The views of a scene show one set of named points, each view turned or mirrored, and shifted as a whole, with a little noise and some points left out.
(in the rows, 128 means zero)

Scene 1
View 1
(167): [114, 114, 96, 111, 111, 126, 138, 132, 127, 147, 145, 151, 131, 117, 99, 139, 134, 120, 151, 134, 153]
(108): [106, 107, 135, 135, 98, 81, 155, 136, 141, 143, 123, 124, 140, 130, 133, 125, 102, 141, 127, 132, 130]
(163): [116, 118, 111, 134, 94, 77, 172, 129, 146, 147, 123, 127, 142, 149, 135, 147, 114, 135, 122, 117, 143]
(271): [99, 123, 119, 121, 98, 82, 159, 127, 158, 139, 123, 124, 138, 146, 140, 138, 117, 130, 127, 125, 137]
(178): [116, 106, 119, 123, 114, 109, 143, 116, 131, 114, 130, 126, 133, 120, 110, 125, 114, 106, 134, 117, 131]
(85): [99, 126, 106, 116, 91, 85, 162, 141, 158, 166, 133, 142, 141, 151, 140, 152, 127, 146, 135, 134, 151]
(243): [119, 107, 90, 118, 109, 127, 139, 118, 124, 127, 145, 148, 136, 122, 98, 142, 129, 108, 151, 123, 148]
(199): [95, 84, 149, 153, 86, 76, 151, 136, 130, 129, 124, 124, 154, 123, 138, 113, 79, 150, 131, 138, 113]
(244): [128, 137, 128, 111, 124, 91, 161, 142, 146, 168, 117, 119, 119, 123, 115, 128, 130, 128, 116, 124, 151]
(106): [124, 126, 102, 106, 117, 119, 148, 148, 129, 181, 140, 150, 124, 113, 100, 142, 140, 135, 141, 139, 165]
(189): [106, 103, 132, 135, 98, 85, 153, 132, 138, 136, 125, 124, 142, 129, 129, 123, 101, 136, 128, 130, 129]
(212): [86, 122, 96, 106, 90, 106, 146, 140, 156, 162, 144, 152, 140, 144, 131, 151, 134, 143, 151, 146, 152]
(98): [129, 143, 96, 94, 131, 118, 151, 122, 146, 146, 131, 130, 116, 130, 102, 144, 150, 100, 130, 114, 159]
(103): [101, 135, 122, 111, 108, 81, 160, 131, 168, 147, 119, 119, 129, 148, 141, 137, 126, 129, 121, 125, 141]
(267): [105, 104, 101, 125, 96, 109, 146, 128, 132, 137, 142, 147, 144, 129, 116, 143, 119, 127, 148, 131, 142]
(227): [123, 106, 129, 133, 103, 93, 157, 157, 122, 181, 130, 140, 135, 112, 112, 129, 110, 157, 131, 144, 149]
(117): [135, 112, 103, 126, 114, 112, 154, 128, 120, 144, 135, 137, 134, 119, 99, 139, 124, 117, 135, 119, 149]
(231): [127, 115, 94, 122, 107, 111, 153, 130, 125, 148, 138, 145, 136, 126, 105, 148, 129, 122, 140, 122, 154]
View 2
(163): [115, 121, 128, 116, 114, 124, 97, 128, 129, 111, 132, 141, 138, 126, 147, 138, 126, 110, 130, 134, 142]
(244): [147, 103, 129, 141, 126, 131, 114, 109, 102, 109, 141, 121, 138, 122, 141, 122, 142, 119, 116, 134, 169]
(103): [120, 110, 130, 118, 128, 139, 93, 107, 123, 110, 143, 113, 123, 112, 151, 134, 140, 107, 131, 138, 144]
(227): [140, 117, 136, 158, 102, 109, 122, 135, 107, 107, 126, 135, 125, 145, 151, 127, 129, 117, 88, 108, 159]
(212): [99, 105, 105, 143, 113, 129, 102, 116, 132, 106, 112, 98, 102, 151, 144, 130, 129, 93, 104, 137, 132]
(267): [120, 120, 102, 120, 108, 113, 124, 124, 121, 100, 120, 131, 122, 162, 132, 146, 125, 83, 118, 121, 127]
(85): [102, 111, 122, 137, 112, 130, 91, 124, 134, 110, 120, 114, 116, 133, 152, 129, 127, 108, 111, 139, 141]
(106): [135, 95, 102, 164, 115, 121, 128, 116, 104, 104, 113, 111, 126, 162, 126, 116, 133, 108, 97, 139, 167]
(167): [135, 104, 90, 139, 118, 117, 135, 109, 105, 98, 117, 114, 122, 170, 120, 132, 133, 86, 110, 131, 147]
(243): [134, 108, 84, 121, 121, 115, 139, 109, 106, 95, 119, 126, 131, 172, 112, 140, 130, 79, 125, 132, 140]
(189): [136, 128, 135, 115, 110, 116, 114, 125, 115, 105, 144, 137, 124, 130, 153, 147, 134, 98, 120, 105, 133]
(98): [140, 90, 90, 130, 138, 137, 126, 91, 102, 102, 129, 110, 141, 145, 113, 122, 141, 102, 135, 158, 167]
(117): [143, 112, 102, 129, 118, 114, 133, 116, 104, 100, 126, 139, 144, 159, 120, 133, 130, 99, 123, 131, 155]
(178): [148, 119, 108, 104, 125, 117, 135, 104, 101, 97, 144, 135, 134, 146, 127, 150, 139, 85, 135, 115, 137]
(199): [137, 144, 151, 110, 98, 104, 116, 138, 117, 103, 150, 149, 115, 128, 168, 160, 132, 93, 110, 77, 117]
(108): [133, 128, 140, 120, 110, 118, 110, 125, 117, 106, 144, 136, 123, 126, 156, 145, 135, 103, 115, 106, 136]
(271): [117, 120, 128, 113, 119, 130, 97, 116, 126, 109, 138, 124, 123, 121, 151, 141, 134, 101, 130, 128, 133]
View 3
(267): [121, 128, 131, 103, 131, 147, 103, 116, 122, 145, 107, 132, 128, 136, 141, 133, 144, 132, 176, 144, 126]
(243): [112, 127, 133, 96, 131, 152, 120, 121, 93, 149, 110, 116, 137, 142, 139, 126, 136, 117, 158, 139, 124]
(106): [116, 127, 136, 99, 90, 172, 115, 122, 120, 143, 101, 97, 147, 133, 144, 137, 110, 122, 170, 155, 108]
(178): [124, 106, 129, 112, 144, 146, 124, 125, 119, 143, 111, 140, 130, 131, 131, 111, 141, 122, 147, 119, 134]
(108): [132, 105, 127, 121, 121, 149, 106, 122, 169, 139, 108, 153, 126, 121, 135, 127, 135, 143, 168, 129, 125]
(167): [119, 130, 137, 97, 121, 158, 115, 119, 99, 140, 102, 108, 141, 138, 142, 129, 131, 119, 167, 151, 120]
(117): [105, 118, 127, 107, 119, 171, 112, 124, 113, 153, 111, 122, 138, 132, 140, 125, 132, 119, 158, 125, 121]
(98): [106, 112, 128, 91, 106, 149, 145, 126, 104, 160, 124, 109, 141, 152, 130, 126, 99, 116, 139, 134, 108]
(103): [127, 102, 125, 104, 108, 125, 129, 123, 164, 155, 129, 147, 125, 142, 125, 134, 106, 147, 157, 137, 111]
(199): [145, 102, 130, 132, 140, 147, 90, 120, 182, 127, 97, 171, 121, 106, 137, 120, 160, 149, 177, 123, 141]
(212): [129, 135, 135, 90, 107, 126, 108, 111, 136, 145, 113, 124, 129, 148, 138, 149, 119, 145, 188, 174, 111]
(163): [109, 113, 119, 111, 113, 146, 104, 121, 161, 164, 127, 157, 120, 138, 134, 139, 124, 147, 171, 125, 116]
(227): [125, 114, 133, 121, 92, 183, 93, 122, 162, 133, 94, 124, 141, 111, 147, 134, 125, 135, 180, 141, 116]
(85): [120, 124, 126, 100, 99, 135, 104, 115, 160, 155, 121, 139, 124, 142, 136, 151, 114, 152, 185, 156, 108]
(231): [104, 126, 128, 101, 117, 164, 109, 121, 113, 156, 113, 121, 134, 140, 142, 135, 129, 125, 167, 137, 118]
View 4
(199): [124, 133, 177, 165, 123, 161, 129, 104, 155, 114, 106, 123, 135, 120, 131, 170, 91, 161, 134, 95, 133]
(189): [134, 130, 162, 157, 118, 140, 114, 124, 147, 124, 106, 123, 133, 130, 130, 147, 107, 146, 131, 111, 131]
(178): [137, 141, 162, 147, 92, 126, 91, 134, 143, 127, 94, 131, 144, 138, 98, 143, 118, 127, 125, 121, 138]
(106): [99, 130, 129, 140, 113, 126, 125, 150, 128, 148, 125, 123, 141, 147, 113, 105, 135, 122, 110, 159, 101]
(244): [133, 135, 136, 141, 123, 111, 107, 147, 131, 147, 94, 126, 126, 144, 145, 123, 114, 129, 117, 138, 102]
(163): [149, 115, 151, 161, 126, 135, 110, 139, 146, 127, 112, 113, 128, 136, 139, 125, 128, 139, 138, 122, 137]
(167): [104, 137, 145, 141, 89, 126, 108, 147, 133, 134, 123, 132, 147, 144, 84, 118, 139, 117, 117, 148, 127]
(117): [133, 133, 146, 147, 105, 135, 105, 139, 138, 141, 103, 112, 153, 146, 99, 124, 129, 119, 117, 143, 120]
(267): [119, 124, 155, 155, 103, 142, 115, 135, 142, 124, 126, 122, 142, 135, 101, 126, 136, 132, 129, 131, 139]
(103): [140, 120, 145, 151, 122, 109, 102, 151, 137, 124, 110, 134, 110, 133, 155, 122, 122, 142, 138, 120, 134]
(231): [128, 126, 143, 150, 107, 135, 110, 143, 138, 137, 116, 113, 149, 146, 101, 114, 139, 121, 120, 146, 125]
(243): [122, 132, 150, 147, 87, 132, 100, 143, 138, 131, 118, 124, 153, 145, 79, 120, 143, 117, 121, 143, 138]
(212): [102, 109, 140, 154, 113, 128, 126, 152, 135, 121, 150, 131, 119, 133, 127, 108, 145, 140, 134, 139, 138]
(85): [124, 106, 140, 158, 131, 130, 124, 147, 141, 126, 135, 120, 116, 134, 147, 111, 136, 144, 136, 132, 133]
(271): [142, 119, 154, 157, 120, 124, 106, 142, 144, 121, 114, 128, 118, 132, 144, 128, 122, 145, 140, 115, 140]
View 5
(85): [140, 154, 159, 127, 131, 126, 85, 138, 104, 106, 113, 158, 135, 129, 117, 173, 104, 114, 140, 108, 157]
(103): [122, 132, 158, 145, 130, 131, 86, 140, 106, 97, 110, 148, 132, 139, 113, 171, 90, 144, 133, 127, 171]
(231): [124, 142, 152, 109, 133, 159, 124, 119, 121, 119, 100, 156, 129, 149, 105, 158, 111, 110, 118, 91, 164]
(244): [113, 134, 145, 143, 132, 137, 106, 118, 111, 120, 120, 138, 119, 161, 121, 148, 89, 128, 115, 129, 170]
(106): [118, 157, 141, 111, 136, 147, 119, 115, 97, 138, 107, 154, 113, 150, 121, 148, 97, 94, 105, 96, 159]
(98): [87, 134, 141, 127, 147, 163, 120, 135, 96, 114, 96, 145, 129, 164, 100, 156, 91, 123, 104, 95, 186]
(163): [140, 134, 162, 132, 126, 136, 96, 129, 132, 96, 117, 150, 140, 145, 107, 169, 115, 131, 144, 117, 163]
(227): [148, 148, 152, 122, 116, 131, 111, 98, 127, 136, 125, 154, 111, 140, 132, 147, 103, 107, 121, 125, 142]
(117): [120, 132, 153, 112, 128, 163, 132, 111, 132, 120, 101, 154, 124, 155, 105, 153, 107, 119, 114, 99, 165]
(108): [147, 126, 168, 129, 111, 135, 104, 114, 137, 109, 111, 156, 122, 129, 118, 166, 98, 142, 133, 133, 150]
(212): [133, 162, 160, 111, 131, 135, 93, 140, 89, 113, 94, 168, 128, 115, 115, 176, 95, 109, 129, 94, 155]
(167): [117, 144, 154, 100, 130, 163, 130, 119, 108, 128, 89, 163, 117, 136, 107, 158, 95, 111, 106, 89, 161]
(271): [133, 131, 165, 135, 123, 136, 92, 137, 120, 96, 106, 154, 135, 131, 109, 174, 98, 143, 138, 123, 165]
(178): [120, 112, 164, 116, 117, 169, 132, 116, 138, 109, 89, 158, 122, 138, 99, 164, 91, 150, 114, 113, 168]
(243): [116, 134, 159, 98, 130, 177, 137, 121, 121, 118, 81, 166, 125, 139, 96, 165, 100, 120, 110, 83, 165]
(189): [145, 124, 168, 127, 109, 141, 109, 114, 141, 108, 107, 157, 123, 128, 114, 166, 97, 145, 131, 132, 153]
(267): [135, 141, 165, 104, 122, 156, 119, 121, 125, 113, 92, 167, 127, 126, 107, 169, 104, 121, 126, 96, 155]
(199): [169, 119, 180, 122, 91, 136, 109, 102, 159, 109, 109, 165, 117, 108, 120, 170, 97, 154, 140, 145, 137]
View 6
(231): [140, 111, 117, 134, 117, 98, 159, 115, 146, 110, 139, 130, 144, 131, 146, 116, 133, 150, 127, 129, 137]
(108): [136, 105, 118, 131, 97, 140, 155, 109, 129, 132, 121, 102, 135, 107, 114, 101, 107, 131, 148, 110, 131]
(244): [131, 97, 125, 132, 131, 119, 141, 107, 129, 112, 143, 129, 135, 97, 106, 120, 148, 130, 140, 114, 114]
(117): [137, 108, 117, 142, 111, 103, 146, 116, 146, 116, 141, 127, 136, 127, 147, 120, 137, 156, 126, 119, 134]
(243): [140, 115, 115, 132, 111, 94, 147, 131, 146, 119, 129, 141, 132, 145, 165, 115, 131, 156, 134, 129, 147]
(163): [155, 102, 128, 127, 104, 116, 171, 101, 133, 111, 124, 109, 143, 108, 115, 93, 109, 136, 134, 124, 114]
(178): [143, 105, 124, 136, 96, 114, 128, 131, 133, 135, 121, 127, 116, 130, 146, 108, 124, 154, 143, 111, 128]
(98): [144, 102, 130, 125, 138, 85, 137, 125, 133, 102, 140, 161, 129, 123, 137, 118, 159, 145, 137, 132, 115]
(189): [138, 107, 119, 133, 95, 136, 151, 112, 131, 135, 120, 102, 131, 112, 121, 101, 108, 135, 145, 110, 131]
(85): [145, 111, 119, 112, 126, 116, 185, 105, 130, 104, 123, 124, 155, 111, 110, 97, 111, 120, 145, 139, 131]
(103): [149, 99, 132, 113, 123, 121, 156, 114, 119, 114, 117, 131, 133, 103, 102, 93, 121, 121, 153, 126, 109]
(227): [116, 111, 102, 140, 118, 138, 165, 96, 146, 121, 146, 103, 155, 104, 116, 130, 127, 130, 135, 112, 150]
(199): [127, 111, 107, 138, 77, 166, 154, 111, 133, 153, 113, 77, 134, 109, 117, 101, 85, 131, 151, 99, 149]
(106): [119, 114, 105, 130, 143, 106, 160, 111, 146, 103, 151, 141, 154, 120, 134, 134, 149, 135, 134, 130, 150]
(271): [152, 104, 128, 117, 109, 122, 160, 114, 124, 119, 115, 121, 135, 111, 112, 91, 109, 129, 150, 125, 118]
(212): [136, 119, 109, 106, 135, 113, 183, 119, 132, 107, 118, 140, 155, 126, 127, 104, 114, 119, 152, 145, 152]
(267): [140, 116, 111, 128, 106, 112, 162, 122, 141, 124, 122, 124, 142, 134, 146, 107, 114, 143, 139, 128, 149]

Which points are out of place in each view (at most two, in the order of its rows)? Write - if all are in place.
view 1: -
view 2: (267)
view 3: (243)
view 4: (163), (167)
view 5: -
view 6: (199)

Scene 2
View 1
(95): [131, 117, 98, 118, 141, 154, 168, 123, 122, 121, 125, 124, 141, 159, 111, 106, 137, 144, 128, 133, 147]
(115): [139, 131, 95, 90, 115, 139, 139, 118, 142, 125, 112, 117, 127, 141, 100, 127, 148, 121, 130, 142, 137]
(190): [147, 115, 87, 77, 93, 140, 150, 135, 119, 137, 105, 115, 118, 136, 82, 123, 136, 109, 131, 139, 120]
(220): [137, 136, 106, 98, 109, 140, 155, 120, 116, 128, 126, 131, 109, 148, 99, 139, 134, 113, 135, 136, 141]
(84): [139, 111, 107, 111, 113, 146, 158, 125, 107, 137, 114, 122, 133, 148, 107, 114, 132, 121, 143, 125, 138]
(186): [137, 120, 118, 114, 117, 141, 140, 111, 119, 141, 112, 122, 135, 146, 117, 117, 139, 124, 147, 125, 139]
(140): [137, 130, 111, 101, 111, 142, 155, 122, 109, 135, 125, 132, 112, 150, 101, 131, 130, 117, 137, 133, 137]
(170): [123, 120, 120, 148, 138, 148, 172, 112, 111, 119, 130, 129, 148, 159, 132, 114, 135, 130, 147, 116, 172]
(129): [128, 126, 139, 138, 136, 146, 140, 96, 114, 140, 121, 132, 139, 158, 139, 115, 137, 137, 154, 117, 153]
(164): [132, 129, 128, 123, 126, 141, 137, 101, 123, 138, 117, 128, 135, 151, 127, 122, 140, 129, 149, 124, 147]
(266): [137, 123, 116, 109, 122, 144, 140, 111, 122, 140, 114, 124, 130, 150, 115, 119, 139, 130, 141, 130, 136]
(10): [134, 125, 111, 111, 128, 146, 146, 113, 123, 134, 118, 126, 132, 152, 114, 117, 138, 132, 137, 132, 140]
(223): [124, 131, 106, 126, 136, 147, 172, 118, 119, 113, 135, 132, 132, 158, 117, 124, 136, 129, 133, 130, 165]
(250): [123, 118, 121, 147, 139, 147, 156, 106, 123, 124, 120, 121, 158, 153, 138, 109, 143, 134, 151, 116, 169]
(229): [128, 158, 155, 125, 130, 136, 124, 81, 117, 144, 133, 148, 108, 158, 138, 147, 135, 127, 154, 123, 152]
(182): [136, 114, 91, 108, 124, 152, 178, 135, 111, 122, 125, 125, 129, 154, 98, 113, 131, 128, 127, 133, 142]
(42): [138, 132, 109, 93, 103, 135, 143, 118, 121, 136, 116, 126, 115, 142, 100, 136, 137, 109, 140, 134, 135]
(202): [139, 134, 101, 89, 104, 134, 140, 118, 129, 131, 115, 123, 116, 140, 98, 136, 141, 110, 135, 138, 137]
(73): [135, 125, 104, 106, 119, 149, 170, 129, 105, 128, 129, 132, 119, 155, 100, 124, 127, 123, 132, 132, 141]
(67): [147, 118, 110, 88, 106, 138, 118, 112, 133, 152, 97, 114, 131, 137, 105, 116, 143, 123, 143, 134, 116]
View 2
(67): [129, 135, 128, 147, 123, 105, 103, 120, 118, 117, 119, 140, 170, 139, 148, 128, 143, 119, 153, 178, 131]
(250): [114, 127, 151, 111, 120, 115, 110, 105, 127, 151, 126, 158, 118, 150, 105, 132, 158, 106, 103, 136, 131]
(42): [116, 127, 142, 125, 126, 104, 117, 119, 124, 111, 114, 125, 158, 122, 130, 133, 128, 133, 147, 164, 110]
(129): [127, 131, 151, 113, 121, 126, 112, 111, 121, 144, 119, 151, 114, 166, 119, 141, 136, 108, 118, 155, 128]
(10): [116, 132, 144, 127, 118, 119, 104, 115, 125, 120, 121, 140, 146, 137, 128, 133, 132, 116, 125, 149, 121]
(140): [113, 122, 146, 124, 130, 116, 112, 116, 126, 114, 110, 127, 149, 121, 129, 134, 115, 133, 136, 157, 108]
(229): [135, 140, 155, 95, 107, 124, 132, 122, 117, 123, 116, 130, 107, 179, 116, 157, 112, 124, 147, 165, 111]
(115): [112, 138, 135, 130, 109, 100, 109, 118, 127, 105, 126, 131, 173, 122, 128, 128, 144, 122, 144, 150, 118]
(190): [110, 120, 131, 149, 136, 101, 103, 118, 126, 105, 112, 125, 184, 97, 143, 120, 131, 134, 146, 167, 114]
(182): [101, 116, 145, 134, 135, 123, 96, 109, 133, 119, 114, 136, 156, 104, 129, 123, 123, 123, 112, 137, 113]
(220): [110, 124, 147, 118, 126, 106, 120, 117, 127, 110, 112, 120, 152, 117, 123, 136, 119, 138, 144, 157, 102]
(170): [107, 121, 158, 106, 125, 122, 113, 103, 131, 148, 120, 152, 113, 139, 102, 133, 143, 113, 98, 129, 120]
(186): [122, 127, 141, 129, 128, 112, 109, 114, 123, 131, 117, 143, 144, 140, 128, 131, 140, 119, 131, 162, 125]
(164): [124, 132, 145, 117, 118, 116, 115, 113, 121, 132, 119, 144, 130, 154, 121, 138, 137, 115, 129, 157, 124]
(73): [104, 118, 149, 124, 132, 124, 105, 112, 130, 116, 113, 130, 147, 112, 127, 129, 115, 128, 120, 143, 108]
(95): [103, 128, 147, 127, 118, 128, 92, 107, 133, 122, 125, 147, 147, 123, 122, 126, 134, 108, 104, 125, 123]
(223): [101, 127, 156, 109, 116, 120, 111, 108, 133, 124, 124, 137, 132, 126, 107, 134, 131, 119, 109, 125, 111]
(266): [120, 131, 141, 130, 122, 117, 106, 115, 123, 123, 118, 141, 146, 141, 131, 132, 134, 118, 133, 158, 123]
View 3
(10): [120, 135, 113, 125, 129, 122, 136, 119, 138, 135, 142, 151, 129, 151, 131, 103, 138, 140, 121, 124, 124]
(220): [105, 126, 114, 130, 126, 127, 138, 133, 145, 153, 144, 156, 116, 142, 155, 114, 143, 129, 106, 116, 104]
(95): [125, 148, 130, 126, 131, 132, 124, 110, 140, 136, 129, 164, 130, 153, 115, 89, 142, 147, 122, 109, 115]
(129): [132, 139, 124, 110, 114, 123, 133, 100, 136, 112, 157, 139, 148, 164, 142, 106, 136, 137, 125, 132, 151]
(84): [104, 148, 110, 113, 128, 121, 152, 121, 141, 145, 147, 154, 129, 146, 125, 107, 161, 139, 113, 121, 112]
(140): [104, 129, 114, 124, 126, 129, 144, 128, 146, 146, 148, 152, 116, 149, 150, 114, 149, 135, 107, 116, 109]
(73): [106, 137, 127, 123, 126, 135, 138, 121, 149, 143, 140, 158, 116, 151, 140, 104, 155, 140, 106, 105, 103]
(250): [137, 159, 134, 109, 116, 121, 122, 96, 129, 119, 146, 155, 161, 148, 128, 94, 141, 132, 122, 127, 144]
(202): [105, 127, 99, 133, 132, 115, 143, 141, 138, 158, 144, 155, 121, 135, 145, 116, 138, 127, 112, 128, 107]
(266): [116, 134, 108, 121, 128, 120, 144, 121, 138, 137, 147, 148, 128, 151, 132, 109, 139, 139, 122, 129, 127]
(42): [103, 128, 102, 127, 128, 119, 147, 136, 141, 153, 149, 151, 121, 141, 149, 119, 143, 128, 108, 127, 110]
(190): [88, 137, 89, 128, 140, 114, 161, 146, 144, 168, 139, 160, 109, 134, 124, 114, 158, 138, 110, 122, 93]
(115): [114, 132, 98, 138, 137, 112, 138, 138, 134, 157, 135, 160, 126, 132, 130, 108, 132, 131, 118, 130, 110]
(186): [115, 140, 107, 116, 124, 117, 148, 119, 136, 136, 152, 146, 134, 150, 132, 109, 145, 136, 120, 131, 130]
(170): [134, 158, 146, 108, 113, 131, 118, 94, 136, 121, 146, 159, 154, 151, 139, 93, 146, 133, 115, 114, 133]
(223): [127, 145, 140, 124, 122, 134, 114, 110, 140, 136, 137, 165, 138, 146, 143, 95, 140, 132, 110, 109, 117]
(164): [126, 135, 114, 117, 120, 120, 137, 114, 135, 127, 153, 144, 141, 154, 142, 110, 135, 133, 122, 133, 140]
View 4
(190): [94, 133, 120, 95, 114, 141, 116, 122, 112, 151, 128, 155, 114, 132, 141, 141, 141, 118, 180, 135, 144]
(67): [102, 122, 146, 109, 106, 119, 134, 122, 124, 152, 126, 137, 141, 117, 150, 132, 152, 123, 159, 140, 145]
(202): [107, 128, 129, 111, 118, 126, 131, 116, 121, 144, 128, 143, 112, 124, 126, 124, 133, 131, 168, 124, 133]
(115): [112, 131, 125, 119, 115, 135, 136, 111, 119, 137, 124, 134, 125, 123, 121, 128, 136, 129, 164, 132, 140]
(266): [103, 118, 138, 125, 125, 122, 132, 120, 131, 148, 127, 138, 137, 131, 128, 128, 138, 124, 138, 137, 124]
(95): [106, 124, 110, 139, 136, 153, 128, 116, 136, 134, 124, 140, 149, 152, 104, 138, 131, 120, 124, 150, 115]
(73): [96, 123, 116, 118, 136, 140, 117, 123, 130, 147, 128, 158, 118, 148, 116, 133, 125, 121, 144, 133, 109]
(182): [95, 127, 111, 118, 136, 151, 112, 125, 125, 147, 125, 154, 126, 151, 117, 142, 128, 115, 143, 144, 118]
(170): [109, 113, 132, 154, 154, 128, 116, 125, 129, 150, 116, 126, 131, 142, 98, 129, 111, 117, 97, 142, 102]
(186): [102, 117, 143, 127, 127, 118, 126, 124, 127, 154, 124, 135, 135, 128, 131, 129, 135, 120, 133, 139, 124]
(140): [97, 122, 126, 113, 129, 126, 123, 122, 131, 149, 130, 157, 113, 138, 125, 127, 129, 126, 152, 127, 114]
(84): [95, 121, 131, 119, 134, 132, 113, 128, 122, 157, 122, 145, 128, 140, 130, 139, 130, 114, 137, 143, 122]
(229): [110, 102, 160, 138, 134, 83, 150, 120, 155, 148, 139, 142, 124, 123, 117, 95, 126, 144, 121, 110, 89]
(164): [107, 112, 148, 136, 131, 110, 134, 122, 135, 150, 126, 130, 137, 128, 121, 120, 131, 127, 123, 133, 115]
(223): [110, 122, 118, 143, 145, 139, 124, 117, 130, 140, 122, 137, 122, 145, 94, 127, 114, 124, 123, 133, 106]
(250): [113, 113, 141, 156, 146, 123, 124, 124, 126, 150, 114, 112, 143, 134, 106, 130, 119, 117, 96, 146, 114]
(42): [103, 124, 133, 110, 122, 122, 126, 119, 123, 150, 130, 148, 112, 128, 129, 123, 132, 128, 162, 124, 126]
(10): [105, 120, 131, 129, 127, 128, 133, 119, 133, 144, 126, 138, 137, 135, 121, 129, 134, 125, 135, 137, 120]
View 5
(73): [120, 158, 113, 140, 128, 131, 114, 141, 146, 122, 112, 127, 132, 132, 126, 159, 140, 137, 138, 130, 164]
(223): [125, 151, 104, 159, 135, 137, 112, 127, 171, 134, 112, 119, 135, 131, 117, 147, 159, 130, 150, 135, 174]
(182): [115, 157, 109, 138, 124, 131, 111, 134, 136, 129, 106, 135, 132, 144, 123, 157, 148, 143, 143, 129, 157]
(129): [139, 161, 121, 164, 142, 132, 124, 125, 188, 148, 138, 129, 118, 118, 122, 109, 154, 138, 124, 137, 148]
(164): [135, 149, 122, 152, 134, 133, 125, 141, 182, 147, 130, 130, 127, 120, 124, 117, 146, 140, 131, 141, 148]
(95): [123, 158, 104, 162, 126, 141, 111, 128, 150, 141, 104, 138, 134, 143, 109, 140, 162, 139, 144, 136, 157]
(84): [117, 154, 118, 131, 129, 126, 121, 134, 149, 138, 118, 136, 128, 137, 131, 139, 143, 147, 138, 128, 146]
(266): [129, 152, 122, 146, 125, 134, 123, 147, 155, 142, 120, 141, 132, 130, 123, 127, 143, 146, 130, 140, 141]
(42): [122, 136, 126, 123, 124, 131, 127, 164, 157, 133, 116, 128, 141, 122, 135, 145, 127, 143, 139, 139, 152]
(10): [129, 149, 119, 151, 127, 137, 121, 146, 161, 142, 116, 135, 134, 129, 120, 131, 147, 141, 135, 141, 149]
(115): [122, 126, 120, 133, 116, 141, 127, 169, 156, 146, 101, 138, 151, 130, 123, 137, 140, 144, 150, 147, 149]
(190): [109, 135, 126, 106, 112, 129, 125, 168, 128, 135, 102, 143, 145, 140, 137, 154, 125, 154, 145, 136, 140]
(67): [125, 136, 135, 125, 116, 133, 134, 171, 148, 153, 117, 151, 138, 128, 130, 118, 129, 156, 129, 145, 122]
(250): [127, 153, 109, 163, 143, 133, 120, 108, 188, 160, 126, 128, 124, 133, 117, 112, 170, 137, 145, 134, 155]
(229): [153, 150, 131, 164, 143, 134, 129, 158, 206, 129, 147, 111, 125, 91, 127, 120, 132, 126, 112, 149, 163]
(202): [122, 129, 125, 125, 119, 134, 127, 170, 158, 136, 109, 130, 147, 123, 131, 144, 129, 143, 145, 143, 153]
(140): [123, 149, 122, 132, 128, 129, 120, 154, 153, 124, 117, 125, 134, 123, 132, 153, 131, 139, 133, 135, 158]
(186): [127, 148, 124, 138, 130, 130, 127, 142, 165, 147, 124, 136, 130, 127, 130, 123, 143, 146, 132, 137, 142]
(220): [123, 140, 121, 131, 124, 133, 121, 160, 157, 124, 113, 122, 141, 121, 132, 155, 130, 136, 140, 138, 164]

Which points are out of place in each view (at most two, in the order of its rows)? Write - if all are in place.
view 1: (182)
view 2: (220)
view 3: (84)
view 4: (95)
view 5: (266)
